Points on a hilly landscape, in no order, each with its height.
From any point a ball rolls to the lowest of the 2 points nearest to it. It stops when none of these is lower. Distance is the straight distance between rows; heights are no part of it.
k_502: [148 194 137  95  64 119 116 120  86 131 164 128 127 168  82 142  81 150
 122 111 111 118  84 153]  h=4.90
k_233: [ 92  97 132 138 128 105 153 146 178 115 179  79  97 127  90 123 144 145
  86 112 146  96 116 117]  h=4.19
k_536: [130 182 115  92 107 160  79 180 148 138 146 127  75 123  72 187 133 141
 129 157 150 112  72 146]  h=3.18
k_108: [151 172 107  79  78 160 135 137 106  95 107 114 117 134 111 150  74  90
 114  73 102 148 142 129]  h=3.95
k_497: [ 99 105  79 140  97 120 152 115 103 122  75 141 165 130 152  95 170 142
 139 134 168  72 169 132]  h=3.70
k_528: [173 114 133 113  88 137  96 144 100 120 123 183 157 107 170 115 130 141
 141  91  69 215  96  96]  h=5.23
k_289: [131 129 132 117  68 186 122 132 114 144 156 106 138 157  97 143 133  81
  70  93 108 120 108 110]  h=4.78
k_433: [104 118 152 150  75 106 140  81  80 129 139 129 153 137 161  65 114 128
 134 125 113 129 119 150]  h=5.14
k_158: [112 164 147 136 105 122 161  94  91 118 145 126 116 141 161 106 113 132
 139 156 115 110 105 142]  h=4.88
k_105: [110 106  82 174 183  62 143 142 127 175 101 114 209  95 141 117 112 136
 137 161 193 152 174 166]  h=2.52
k_916: [157 154 142 138 134 163 151 141 135  97 144 162 122 118 191  74 136 115
 130 154  75 150  78 154]  h=6.35
k_970: [ 67  83 122 166 175  77 104  58 149 139 140 110 141 163 175 102 126 155
 129 144 131 108 133 142]  h=4.53
k_930: [164 175 115 102  86 144 178 124 112  80 163 126 124 141 133  84  92 128
 101 101  95 107 107 178]  h=5.99
k_665: [148 115 125 105 115 171  84 167 107 131  63 163 147 118 129 156 146 137
 149 104  83 153 156  94]  h=4.61
k_960: [112 132 139 167 168 129 170 184 145 102 106  89 135  93 134 111 133 137
 157 134 135 130 145 154]  h=1.74
k_257: [101 180 126 104  73 155 134 126 114 100 161 105  95  65 106 138 106  99
 103 143 148 117 109 145]  h=1.76
k_294: [103 158 172 126 115 133  56 122  86 150 153 131 102  73 126 137 107 152
 131 160 109 149  79 150]  h=2.58
k_422: [140 161 148  89  75 158  66 151  94 148 145 154 104 132  85 191 116 118
 112 108 120 149  78 100]  h=3.99
k_999: [149 137 130 155 132 131 105 137  96 167  87 159 186 116 191  93 121 128
 181 136  90 165 135 157]  h=4.01
k_303: [107 113 115 130 124 133  96 100 114 129 101  72 150 164  59 161 118 165
 112  86 128  87 168 177]  h=3.96
k_641: [135  78 123 154 101 132 119 177 130 141 122 158 174  82 126  92 169 119
 123 114 111 182 130 108]  h=3.59
k_245: [105 105  94 139 141  91 151 102 174 117 144  95 100 149 102 117 157 164
  95 121 146  61 133 133]  h=3.97
k_403: [189 192 114  86 122 157 178 168 138  92 155 133  85 115 139 146 119 123
 121 124 112  94  93 120]  h=2.04
k_766: [114 116 164 145 116  86 179 121 102 119 111 125 155 107 112 123 121 101
 167 130 178 109 171 111]  h=0.95
k_390: [157 110 105 128  77 128 174 148 135 137 116 142 160 161 115 104 162 110
 117  96 125 106 142  98]  h=4.21
k_443: [102 127 119 129 135 109 109 136 154 143 160  98 115 188  62 143 130 181
 105  86 101  92 109 122]  h=4.62
k_566: [140 111 148 142 130 141 122 159 100 120 108 179 146  62 192 131 157 116
 156 153 136 168 105  84]  h=3.52
k_335: [149 118 135 155 167 134 111 175 178 116 116 149 108 144  92 119 140 178
 152 106  73 168 123 136]  h=5.92
k_591: [143 180 118 100 109 133 131  99 136 120 184 149  87 128 102 102 122 130
  95 146 110 107  79 134]  h=4.15
k_220: [135 133 115 154 190 119 111 135 147 149  61 140 160 128 137 132 115 125
 197 138 126 143 159 132]  h=2.89
k_836: [110  76 110 176 223  67 132 142 171 154 160 149 176 108 149 135 121 104
 138 165 188 200 135 138]  h=2.75
k_302: [161 196 109  67 117 173  76 129 139 113 166 185  81 108 101 142 128 134
 115 157 117 158  74 169]  h=3.92
k_511: [ 98 110 202 147 151 133 152 129 114 125 131 132 127  56 168 111 117  99
 158 172 162 160 139 142]  h=2.33
k_713: [121 141 150 155 184  73 107  62 119 144 117 115 134 210 140 154  85 154
 166 139 110 108 127 141]  h=3.89
k_430: [ 86 156 123 116 149 120 128  75 148 137 126 129  60 112 127 139 136 111
 120 165 134 106 135  88]  h=3.05
k_946: [166 195 111  74  93 196 114 187 135 129 154 122  97 134  89 205 138 112
 105 120 137 112  87 131]  h=2.90
k_238: [ 85  96 157 154 155  98 122 133  96 160 115 128 168 101 211 101 141 170
 158 152 129 112 115 139]  h=3.54
k_865: [110 107 120 131 103 142 178 125 158 122 133 134 110 107  91 105 162  62
 115 123 147 120 176 109]  h=2.30
k_537: [134 184  96  88  80 125 105 126 116 155 170 156 109 168 101 148 138 168
 115 146 152  74  70 130]  h=5.16
k_80: [103  95 147 189 119  71 166  47 130 113 145 125 146 162 126  80 129 121
 144 141 174 123 147 167]  h=5.86
k_622: [148 103 142 169 193 154 100 128 162 106  98 162 123 113 153 134 175 133
 149 182 103 182 100 126]  h=5.18
k_197: [173 114 118  72  87 164 105 147 128 115 118 156 120 136 175 107 117 147
 107  66  81 206 110 130]  h=5.42
k_291: [109 100 163 176 117 124 123 121 125 144 141 152 154  82 145  57 127  92
 145 140 114 191 144 153]  h=5.57
k_597: [127  88 116 167 146 119  99 135 153 134 101 176 145  77 123  96 169 103
 138 152 131 196 145 108]  h=3.38
k_301: [129  87 170 147 161  87 133 138 128 143 101 112 203  84 124 114  59 130
 170 136 184 125 185 145]  h=2.05
k_394: [ 93 105 206 125 117 114 121 127  90 142 141 119 121  49 134 137  97 105
 130 157 165 134 140  94]  h=2.62
k_907: [153 148  92  97  75 163 159 107 103  93 121  95 126 140  87 148 140 123
  87 108 153  40 155 159]  h=2.72
k_621: [173 156 100 105  84 125 166 151 110 105  86 130 161 156 159 112 102 112
 157  71 119 132 150 115]  h=6.02
k_471: [125  91 126 174 207  87 127 118 177 139 129 152 143  99 127 133 141  94
 166 157 180 193 156 107]  h=2.93
k_253: [159 153  97  63  87 156 153 135 121  95 126 124 127 133 160  83  98 137
  91  73  99 134 121 170]  h=5.81
k_950: [125 113 159 139 134 132 172 123 125 101 152 160  84  74 154 128 152  71
 135 164 161 174 121  87]  h=4.64
k_379: [139 141 129 149 131  91 156  85 155 138 144 150  97 167 107 115 128 120
 146 141 119 126 126  73]  h=6.62
k_386: [ 65 138 139 113 140 143 106 159 114 123 112  83  92  71 130 154 121 158
 133 151 137  98 132 145]  h=1.64
k_870: [149  99 182 153 175 100  90 119 126 150 107 160 130 108 142 141 106 126
 167 154 142 165 126  67]  h=2.02
k_177: [145 171 151 121 128 139 125 130 114  94 121 151  87 107 112 143 115 119
 144 142 100 152 120 118]  h=3.24
k_475: [ 72  75 142 147 134 134 146 165 155 126 149  93 128 120 107 137 170 124
 104 117 152 119 135  96]  h=4.37
k_384: [ 79 122 183 136 160  91  72 126 103 153 162  99 105  89 145 143  96 181
 126 137 131 126  93 141]  h=2.91
k_139: [160 121  97  87  60 169 160 114 116 124 121  87 158 189 138 112 109  93
  83  44 129 118 147 133]  h=5.31
k_424: [125 154 105 103 102 153  84 123 149 183 134 112 114 179  53 197 146 134
  98 115 132  93 118 112]  h=3.17
k_369: [ 89  58 133 157 136 106 146 159 118 155 125  79 199 149 133 147 149 155
 121  98 172  87 142  95]  h=4.09
k_320: [ 99 127 137 114 130 134  90 118 129 134 106 144  70  70 122 152 149 114
 125 147 130 145 136  76]  h=2.78
k_91: [126 155  91 110 137 107 105 128 152 139 152 105  97 179  66 166 122 203
 111 115 138  70  96 154]  h=4.85
k_97: [136 104 172 155 154 143 124 200 123 105 104 128 150  67 132 131 120 152
 156 132 118 161 134 142]  h=1.23
k_60: [176 112 114 133  98 138 140 165 137 104 121 172 157 122 131 130 132  82
 136  97 126 194 131  61]  h=0.94
k_994: [101  99  99 164 154  72 164 132 170 143 144 136 124 141 138 105 165 126
 146 152 172 121 117  71]  h=6.81
k_718: [125  93 139 124  93 141  90 109 136 138 130 165 112 118  94  89 146 124
 112 108  69 164 133 110]  h=5.91
k_853: [130 173 107  94 103 147 158 120 147 102 147 106  71  84 101 130 133  95
 104 152 145  95 142 139]  h=1.32
k_990: [ 93 134 159 133 115  98  98 129 121 149 164  76  96  89  77 169 101 117
 118 134 166 108 114 100]  h=4.24
k_538: [ 78  97 113 160 169  88 172 110 179 118 142 115 117 117  97 114 128 101
 161 128 179 136 179 136]  h=3.40
k_423: [103 124 109 145 152 116 163  88 155 110 107 101 115 119 137 119 151 120
 152 155 161 106 190 136]  h=3.67
k_494: [128 100 188 142  93 136 130 164 108 133 154 121 157 111  88 124 107 103
 123 102 109 158 136 127]  h=4.48
k_676: [177 161 130  71  98 190 158 191 118  95 153 125 101 120 129 168 120 114
  88  99 114 119  95 113]  h=2.50
k_897: [118 154 145 107 122 122 118 173  91 154 128 133 104 171 119 157 137 211
 128 128 101  97  85 121]  h=2.79
k_400: [160 130 133 114  90 156 175 157 142  74 158 146 116  90 152  94 124  91
 112 103 126 177 114 108]  h=1.91
k_49: [139 135 123  97 131 183  85 155 125 144  87 169  98 111 119 138 155 178
 131 122  76 159 133 126]  h=4.84
k_87: [ 81 112 171 144 125 104 108 143  98 154 133 123 134  98 156 103 137 163
 137 143 112 119  99 113]  h=3.23
k_842: [188 109 112  86 106 174 132 144 147  81 119 150 111 133 115 145 141  92
 109  81  92 186 134  69]  h=1.58
k_637: [145 111 131 131 159 159  89 124 151 112  90 175 103  96 125 128 173 157
 149 144  80 189 114 118]  h=5.04
k_93: [133 144 104  91  96 175 105 134 158 144 156 119 102 124  59 120 163 124
  60 117 102  87 108 154]  h=4.68
k_585: [ 96  69 132 139 101 152 112 139 129 171  99 128 159 118 108 123 163  78
 101 115 125 139 169  87]  h=1.16
k_180: [112 117  96 118 132 164 157 158 146 133  90  80 126 135 101 166 166 126
 104 112 147  69 169 100]  h=3.98
k_532: [145 146  82 116 105 114 163  98 109 118  89 121 133 155 106 153 130 122
 163 115 141  81 175  76]  h=5.69
k_420: [106 117 149 128  91 159 133 137 103 154 143  78 132 148  84 161 138 126
  85 110 131  91 119 117]  h=4.54
k_956: [108  99 165 150 131 145 150 162 146 106 146 120  90  71 123 126 162 103
 114 146 154 148 121  97]  h=4.52
k_104: [148 144  84  69 119 163 146 143 130 103 108 154 106 102 204  95 147 119
 100 121 124 119 125  92]  h=3.91
k_767: [109  59 138 158 221  79 134 128 158 162 185 130 199 110 184 126  78 102
 143 158 193 172 143 175]  h=2.54
k_514: [ 75  44 126 154 125  92 128 112 112 132 113  93 171 131 126 142 145 153
 118  92 186  80 172 129]  h=3.90
k_156: [156 116 117 149 139 136 156 118 139  91 130 175 123  91 155 123 157  62
 143 168 149 219 127 109]  h=4.75
k_151: [ 79  98 124 163 198 108 150 167 173  93 143  99 133 106 165 115 129 133
 139 132 152 145 139 154]  h=2.13
k_774: [ 68  36 164 131 157 126 107 140 143 160 163  73 170  92 121 148 101 134
 106  93 163  99 164 115]  h=4.43
k_468: [112 101 177 137 127 157 102 179 107 169 117  89 143 130 100 169 140 131
 112 104 115 119 112  88]  h=4.76
k_780: [ 84  71 135 172 217 120 103 128 179 114 141 110 116 112 177 111 149 123
 130 155 129 172 125 165]  h=2.43
k_306: [ 49  69 138 122 135 133  98 121 133 142 142  60 138 105 104 153 124 152
  86  96 146  93 152 143]  h=4.57
k_223: [105 156 154 111 122 161 113 172  95 119 101 105 102  68 108 191 113 129
 130 152 129 125 132 123]  h=1.25
k_571: [ 86 147 119 125 147 106  51  96 163 139 147 114  82 120  58 150 100 135
 124 127 126 132 138 134]  h=2.11
k_694: [153 131 144 151 202 154 117 132 175 112 118 135  87 145 156 129 164 144
 137 189  69 146 101 162]  h=5.33
k_517: [ 87  96  84 150 166  89 122  67 173 115 135 110 110 175 124 101 151 184
 116 117 133 100 145 130]  h=4.23
k_500: [ 87 113 106 145 130 114 141  81 106 108  82 105 127 116 134 125 150 153
 138 142 173  69 175 152]  h=3.94
k_995: [118 175 164 154 182  92  77  90 126 142 148 109  98 182 117 160  75 154
 150 148 105 138 107 167]  h=3.33
k_759: [150 183 142  98 131 157  83 152 129 145 167 180  77 139  86 149 124 179
 120 155  93 166  77 161]  h=4.14
k_319: [173 188  71  25 108 162 121 125 141 121 142 130  88 128 141 151  98 117
  80  91 154 104 103 127]  h=4.20
k_931: [125 121 114 143 142 110 136 106 105  91  86  85 121 160  82 161 116 179
 138  92 148  77 160 172]  h=3.56
k_807: [117 190 132 128 125 123 129 133 113 115 136  99  95 146 108 161 108 161
 145 160 136  89  94 161]  h=2.47
k_626: [120 155  94  90 134 153 129 134 139 145  72 118  91 124 105 161 158 144
 125 129 111  78 152  94]  h=3.65
k_159: [122 118 177 159 117  63 132  80 104 144 148 116 142 151 106 122  86 144
 146 125 139 117 132 105]  h=4.67
k_763: [ 86  67 134 174 197  83 108  96 146 141 143 105 182 164 197 114 120 126
 138 159 149 129 138 164]  h=4.73
k_2: [129 100 143 166 125  66 154 112 104 138 103 126 206 117 111 102  96 115
 169 128 188 126 181 141]  h=1.60
k_425: [125  98 153 193 157  76 156  51 108 104 124 107 152 180 149 130 115 128
 149 166 181 110 150 171]  h=5.68
k_141: [125 128  56 181 144  66 180 117 144 131 103 137 180 140 132 106 168 127
 159 160 190 117 168 146]  h=3.03
k_928: [ 96 104 184 144 195 117 127 115 135 128 146  92 124  88 157 139  82 122
 157 153 156 134 143 142]  h=1.97
k_899: [166 151  76 134 100 107 173 113 112 106  74 150 166 167 142 117 132 109
 167 122 140 110 167 108]  h=5.85
k_577: [193 162  98  43  98 149 114 123 141 103 140 143  72 129 122 146  92 102
  88  85 131 168 108 110]  h=3.93
k_600: [ 83  87 144 136 169  61 125  77 131 111 172  89 134 129 118 160  74 139
 144  95 186 100 171 114]  h=3.88
k_3: [142 157 107 111  89 190 111 116 111 185 146 113 142 207  70 168 163 139
  64 107 110  93 113 128]  h=3.63
k_429: [173 161 139 110 146 172 112 116  99 105  96 155 117 130 213 131 112  93
 143 147  83 181 110 148]  h=3.30
k_993: [117 152 131 138 130 112 112  68 125 139 125 134 119 168  90 102 106 181
 132 138  86 107 133 173]  h=4.36
k_901: [118 125 108 119  67 135 145 130  64 127  76 124 172 145 159 122 146 148
 128 107 149  81 147 107]  h=3.37
k_817: [168 190 103  81 105 145 135 117 124 105 125 158  89 132 112 142  84 109
 133 112 103 155 133 120]  h=3.60
k_847: [163  97 163 157 135 121 125 173 138 111 129 163 129 116 111 148 155 143
 147 130  99 180  88  84]  h=5.22
k_937: [120 153 105  73  86 149 128 141  73 147  89 146 131 153 165 141 148 161
 127 101 104 101 122  95]  h=2.87
k_905: [119 116 131 160 226 103 115 148 171 128 120 127 112 156 149 140 123 162
 158 132 110 149 106 105]  h=2.77
k_474: [131 179 157 129 158 127  99 131 119 129 126 124  91 132  96 171  87 152
 154 152 110 141  99 148]  h=2.88
k_583: [ 93 114 143 110 148 141  46 125 133 148 115 126  89  82  85 159 124 133
 114 133 126 142 139 113]  h=2.51
k_215: [159 133 141 167 136 101 158  80 157 131 141 159 113 164 154  99 147  56
 149 171 130 148 113  95]  h=6.48
k_347: [142 144 107 106 110 157 115 132 148 147 139 135  86 149  63 158 156 106
  92 110 110 112 131  68]  h=2.66
k_226: [116 146 122 127  94  91  90  78  91 137 130 134 119 187  73 133 113 193
 122 116 123  96 117 157]  h=4.77
k_884: [118  99 143 170 156 119 144 123 180 112 129 146 120  97  98 107 147  88
 152 147 162 185 162 119]  h=3.14
k_463: [122 108 136 171  99  94 147 167 114 142 120 123 186 141 124 101 125 157
 155 119 125 113 119 135]  h=3.44
k_947: [128 160 112 115 147 146 129  90 132 126 118 161  72 112 163 119 153 100
 122 184 111 125 105  92]  h=3.36
k_909: [175 104 118 130  78 124 150 179 132  95 135 153 159 114 164  82 132  95
 107  89 127 199  99 109]  h=1.46
k_845: [116 183 122 119 118 124  96  81 122 136 177 133  81 143 131 126 123 125
 117 190 122 111  52 171]  h=4.42
k_509: [159 158 132 141 187 147 148 144 163 118 141 150  99 145 127  97 152 163
 131 145  75 112  89 160]  h=5.53
k_998: [181 118 119 126 106 190 140 141 155 122 133 136 107 143  75 163 158  79
  93  91  91 144 137  62]  h=2.17
k_920: [ 94 157 101 100 106 127  78 122 130 150 159 119 105 173  95 151 137 205
 118 149 156  79  76 167]  h=5.01
k_178: [130 143 124 120  88 147 127 120 119 131 109 130 141 149  80 104 115 131
 133  92  78 120 156 151]  h=4.56
k_341: [138  93 136 109  64 139 109 145  94 151 120 140 190 137 155 112 100  81
 108  64 106 169 143  99]  h=5.75
k_161: [135 146  91 124 108 133 146 114 101  98 100  96 104 153  89 162 149 184
 103 121 164  39 137 161]  h=3.16
k_609: [141 109 140 140 111 138  99 190 102 156  73 147 195 112 139 104 124 155
 170 100  93 156 149 148]  h=4.32
k_407: [126 147 161 153 167 134 114 112 141 122 115 134 111 119 115  99 113 136
 157 141  69 159 133 183]  h=3.27
k_183: [ 73  69 147 137 116 107 103 114 127 174 123 143 152  94 125  91 151 120
 125 124 153 142 158 101]  h=1.75
k_280: [146 134  76 126 155 107 168  78 154  97 108 132 104 160  90 106 161 169
 118 126 136  48 149 155]  h=3.55
k_846: [175 138 105 159 138 150 166 164 134  85 129 175 152 103 197 102 145  76
 134 156 144 196 114 131]  h=4.87
k_436: [134 149  98 119  99 136 152  87 107 101  88 135 143 147 129  84 125 149
 136 115 106 102 157 167]  h=4.94
k_647: [155 118  95  84  93 159 130 141 139 115 121 153 140 113 194  55 123 125
 105  82  90 178 120 153]  h=5.60
k_484: [140 122 100 168 123 108 155  69 105 113  95 137 165 167 162  77 148 139
 153 157 131 101 150 172]  h=5.27
k_730: [ 90 156 168 137 157 128 107 105 125 111 140  95  93  69 111 143  94 105
 135 168 155 144 143 160]  h=1.56
k_476: [ 93  75 162 147 229 104 127 126 157 124 173 119 161  95 178 129  66 113
 150 144 157 158 152 153]  h=2.29
k_354: [125 108 106 157  77 110 143 175 113 155 134 154 206 120 151  76 163 134
 128 119 127 148 125 131]  h=3.75
k_20: [101 111 140 160 191 118  89 101 163 128 124 107 114 126 149 107 109 132
 138 150  90 160 140 170]  h=2.82
k_530: [111 116  86 182 187  67 154 136 142 135 105 122 185 136 154 140 137 142
 156 154 202 124 154 134]  h=2.80
k_945: [142 110 178 164 172 126 116 155 104 137  99 151 170  81 190 131 142 103
 173 189 142 173 107 112]  h=3.34
k_682: [101  91 181 160 111  94 123 113  95 162 137 132 178  92 148  64 114 135
 156 132 120 146 143 169]  h=5.39
k_933: [129 124 121 181 169 106 143 139 145 141 118 140 160 137 165 103 156 102
 157 172 133 152 125 144]  h=2.16
k_19: [120 152 116  67  69 177  98 156  75 179 107 139 138 149 141 164 139 172
 106 109  85 112 131 150]  h=3.35
k_839: [207 174 124  78 152 169 154 103 153  61 148 150  66 102 179 128 114  98
  97 130 113 154 101 148]  h=2.86
k_630: [ 76  26 132 146 161  99 133 169 151 166 162  95 197 131 126 139 141 136
 109  88 184 129 156 113]  h=4.27
k_184: [109 113 127 162 148  55 149  72 154 149 134 146 130 156 128 120 143 111
 156 145 159 134 144  70]  h=6.73
k_685: [ 93  92 107 139 182  89 104 137 160 137 128 112 131 140 133 144 111 168
 143 104 127 110 137  96]  h=3.13
k_893: [134 156 100  64  85 161 145 139 112 118 122 106  89 117 174 165 115  90
  93 106 152 102 126  74]  h=4.41
k_194: [158 135 115 160 181 119 166  83 169 111 106 105 110 182 141 129 146  82
 150 186 118  96 145 160]  h=2.23
k_961: [157 207  86  44  72 150 108 121 112 118 165 133  97 124 142 148  85 103
 115 126 178 113  81 144]  h=4.45
k_503: [125 142 131 155 129 121 150 146 118 126 110 152 143 111 161 109 140 104
 155 145 127 136 135  99]  h=1.68
k_364: [140 144 119 129 105 105 145 122 105 137 110 109 114 173  77 185 119 146
 147 107 143  81 139  79]  h=5.51
k_190: [121 105 181 116 115 169 100 187  89 126 100 114 142  51 138 149 133 127
 149 126 121 142 139 119]  h=0.74
k_510: [ 79 124 163 130 127  73 123  86 106 118 164  80 112 108  99 161  88 124
 133 141 203  89 134 119]  h=4.08
k_499: [145 176 139 130 114 130 107  80 128 139 143 144 101 153 103  91 100 137
 139 145  63 151 124 188]  h=3.84
k_45: [134 195 151 132 131 137 133  93 104 106 150 117  90 136 163 136 108  95
 123 193 110 116  91 157]  h=4.63
k_652: [191 140 112 111 134 150 125  96 140  79 123 171 109 125 202 107 109  88
 134 126 112 212 107 109]  h=2.84
k_37: [131 157 108  54  62 170  82 128 101 140 154 148 109 111 127 115 110 127
  75  96 105 161 112 145]  h=2.71
k_222: [125 139 117 120 169 142 115 140 146 140  61 146 109 113 125 142 151 146
 173 131 118 119 163 101]  h=3.28
k_705: [103  64 110 147 176  78 134 187 133 183 131 138 207  58 129 125 125 140
 122 154 212 161 169 146]  h=2.31
k_744: [152 112  96  83  66 169 119 123 120 142 102 131 154 164 154 108 121  97
  86  52 102 158 146 103]  h=5.56
k_575: [166 177  93 133 156 114 168  60 165 109 121 129  95 169 104 119 129 124
 141 158 122  80 149 139]  h=2.94
k_278: [ 82  92 137 153 121  97 105  96  92 135 114 103 147 146 147 101 141 208
 125 122 128  96 131 163]  h=4.13
k_365: [160 185 128  57  89 161  81 158  81 128 128 158  96 123 124 184 100 146
 120 111 106 175 104 112]  h=3.77
k_813: [135 143 157 155 169 129 138 131 117 130  98 116 135 170 183 129 135 121
 160 183 108 116 112 149]  h=2.68
k_371: [ 92 133 102 116 177 113  99 116 186 117 149  96  54 119  83 163 117 131
 118 121 135 126 149 126]  h=1.69
k_13: [132  91 143 139  75 141 154 157  82 158 134 117 199 132 136 127 133  69
 118  94 145 129 149  91]  h=5.90
k_762: [129 132 149 116  86 172 121 153  99 112 113 102 142 114  88 129 104  99
 119  98  91 141 162 144]  h=4.25
k_505: [167 130  85  82 104 153 158 149 129 137 101 152 139 179 118 112 167 151
 110  95  97  73 124 115]  h=4.58
k_687: [ 72  64 124 145 148  67 167  94 148 123 134  99 142 131 117 131 127 124
 148 114 211 109 183 128]  h=3.64
k_655: [138 152 119  88  53 181 117 105  85 142 152  91 153 169 105 143  94  85
  66  60 115 130 122 142]  h=5.03
k_125: [166 157 153  96 123 171 113 162  96  89 116 159  93 102 114 189 105 145
 147 128  95 167  94 103]  h=3.53
k_756: [105 127 146 144 112 104 195 124 106 100 121  74 124 121 115 152 122 125
 151 137 193  81 165 124]  h=1.55
k_282: [139 103 172 120  92 167 109 182  95 139 134 132 142 122 129 168 142 116
  98 100 105 141 106  66]  h=4.91
k_913: [136  90 119 172 109 122 159 168 148 140 127 109 182 179  73  99 157 134
 130  94 127 109 142 125]  h=3.85
k_820: [171 177 132 117 124 152 199 124 130  80 165 136 121 134 180  86 128  91
 116 141 109 110  89 157]  h=6.19
k_975: [137 135 188 151 186 134 110 128  92 145  92 139 137 123 199 147 118 106
 170 190 103 134 110 129]  h=3.07
k_809: [161 196 109 105 153 132 190 139 153 112 155 110  78 121 106 132 141 143
 130 150 128  58 101 127]  h=1.39
k_68: [104 161 143  99  75 149  81 123 102 128 151 138  89  78 113 117 109 117
 110 138 102 154  99 159]  h=2.22
k_310: [158 132 105 164 164 123 143 144 194 120 116 161 122 156 113  81 156 142
 143 137  96 143 115 134]  h=5.73
k_218: [179 159 132 133 130 127 183  91 134 104 159 147 111 164 195  96 143  70
 117 175 120 125  89 108]  h=6.34
k_455: [125 130 124  97  72 169 106 121  85 176 121 120 160 190  94 141 145 165
  95  95  85  93 132 159]  h=3.81
k_987: [140 151 135 138 124 155 119 109  82 139 102 152 150 132 221 107 114 109
 158 142  82 151 120 167]  h=3.68
k_640: [130  98 164 144 132  97 133 152 121 149 109 142 150 107 120 139 122 101
 160 128 146 143 154  67]  h=1.59
k_352: [133 123 107  65  92 179 120 161 108 108  84 140 111 106 178 148 132  96
 106  94 122 142 137  73]  h=4.17
k_58: [112 117 145 140  79  84 113  93  97 150 144 124 130 178  79 105 120 156
 126 114 120 105 108  97]  h=4.95
k_880: [162 119 125 129 110 181 143 193 147 115 130 145 131 134  98 116 155 135
 103  90  73 131 107 128]  h=6.23
k_189: [141 165 133  99 121 144 126 153  91 152 125 164 115 144 170 125 143 186
 142 141  86 123  91 119]  h=2.26
k_71: [122 101 126 185 163  68 124 157 139 160 131 127 212 106 135  96 113 143
 147 139 155 155 141 166]  h=2.81
k_862: [148 105 172 122  91 135 106 151  86 124 136 167 123 121 130 142 121 128
 136 104  92 176  92  73]  h=5.06
k_21: [102 112 133 130  81 143 123 115 130 122 129 150 125  97 137  65 142 105
 119 123  96 154 157 131]  h=5.74
k_934: [120 115 182 164 170  73 110  75 107 153 116 106 166 157 153 123  82 134
 164 145 130 104 138 137]  h=4.34
k_160: [ 99 138 130 111 108 133  97 130 151 146 159 131  79 118  91 104 156 156
  85 138 110 115  96 143]  h=4.44
k_580: [161 150 119 105 112 164 147 107 140  67 144 145  94  92 159  89 102  87
 111 117 108 178 131 141]  h=2.35
k_419: [107  85 128 176 161  81 120 192 147 147 143 112 188 137 115 112 109 162
 153  93 136 145 134 134]  h=3.10
k_868: [129 110 126 195 180  77 140 108 163 150 124 136 156 160 145 128 141  66
 146 186 161 167 143 135]  h=2.53
k_56: [161 157  89  40 109 160  86  98 145 131 149 176  82 105 145 104 140 140
  80 100  81 166 108 141]  h=3.21
k_313: [116 133 129 124  71 145 176 117  96  93 125  89 135 121 113 136 132  93
 106 108 157  80 167 127]  h=2.14
k_6: [137 103 141 156 210  94 111 122 141 145  85 111 183 111 146 125  70 136
 181 140 146 127 177 148]  h=2.45
k_53: [141 126 118 138 118 163 153 176 147 117 127 158 131 104 149  68 166 142
 121 126  95 128  99 139]  h=6.37
k_969: [135 172  99 114 126 127 148 122 158 113 169  87  66 104  74 145 150 136
 108 156 165  57 101 138]  h=0.72
k_128: [110  87 133 149 132 101 123 120 152 131 141  80 149 174  62 143 107 158
 109  73 125 105 158 139]  h=4.29
k_450: [131 116 122 189 150  95 173  73 121 117 100 114 173 177 174 112 148  84
 141 190 172 106 149 185]  h=5.50
k_207: [144 119 147 157 175 115 132 137 155 121  91  99 143 178 184 146 135  61
 156 199 118 117 143 166]  h=2.76
k_268: [ 88  75 122 155 201  72 126 100 111 137 128 103 196 130 217 138 104 160
 150 141 175 100 141 148]  h=4.89
k_559: [158 155  95  50  98 163 121 134 143 148 146 160 118 162 100 124 161 149
  79 108  95  81 119 128]  h=4.92
k_418: [142  90 131 149 129 161 111 188 166 159 119 135 141 160  87 125 170 163
 118  97  75 142 113 121]  h=6.09
k_481: [121 174 109 117 164 138 111 126 183 117 146 109  46 110  81 162 137 144
 122 161 138 111 116 135]  h=1.28
k_117: [182 179 117  89  73 135 162 146 106 116 164 134 116 187  83 154 106 141
 109 113 114  83  93 128]  h=5.11
k_489: [128 116 139 113  63 152 162 136 126 121 191 113 111 124 118 102 155  72
  62 100 122 119  98 107]  h=5.02
k_144: [194 166  99  58 117 179  88 123 156  94 154 187  82 101  87 141 141 140
  84 122  92 166  97 132]  h=3.62
k_239: [107 105  98 121  78 168 134 108 145 135 107 124 133 122 108 115 158  63
  96  96 137 116 187 105]  h=1.81
k_751: [ 90  72 111 158 184  72 132 139 158 120 159 116 181 139 140 124  98 160
 148  73 135 132 143 119]  h=3.39
k_954: [165 169 105 120  91 111 155 111 129 128 151 112 107 189  56 162 132 141
 110 118 132  66 117 113]  h=5.32
k_231: [115 173 135 148 152  97 164 112 101 102 129  73  93 127 121 181 108 149
 156 154 162  78 127 129]  h=2.06
k_24: [123 135 119 134 104 195 161 143 119 150 129  76 142 163 100 167 179 134
  80 108 136  50 124 125]  h=4.28
k_733: [145 112 154 161 225  96 113 145 142 138 114 128 136 134 161 176  98 130
 181 150 143 150 122  95]  h=2.39
k_300: [109  53 142 141 142 100 110 171 142 192 126 150 182  70 122 110 143 120
 132 139 183 165 153 119]  h=2.12
k_976: [160 212  96  79  69 116 125  88  95 120 171 140 110 161 142 134  74 126
 120 127 147 120  77 155]  h=4.65
k_816: [157 149  94  97 131 154 149 128 136 110  99 168  79 118 174 142 146 115
 133 150 116 134 120  63]  h=3.61
k_8: [ 92  88 149 144 150  98 103 139 101 153  93  92 178  97 163 109 106 196
 162 116 136  97 151 163]  h=3.82
k_86: [169 183 110  72 117 146 117  71 137 119 168 175  90 134 148  90 106 110
  95 127  83 151  95 162]  h=3.72

Where does a ball stop that starts at each point below?
k_893 -> k_969
k_253 -> k_766
k_744 -> k_766
k_920 -> k_766

Call two points neighbours if one is among the 2 nearest of the other. Go from one point of each pair to the other, from neighbour to neighbour, staying as low as possible. Name the highest point that can't be avoided.
k_194, k_813 -> k_207
k_640, k_194 -> k_566
k_60, k_766 -> k_455
k_730, k_190 -> k_386
k_766, k_189 -> k_897
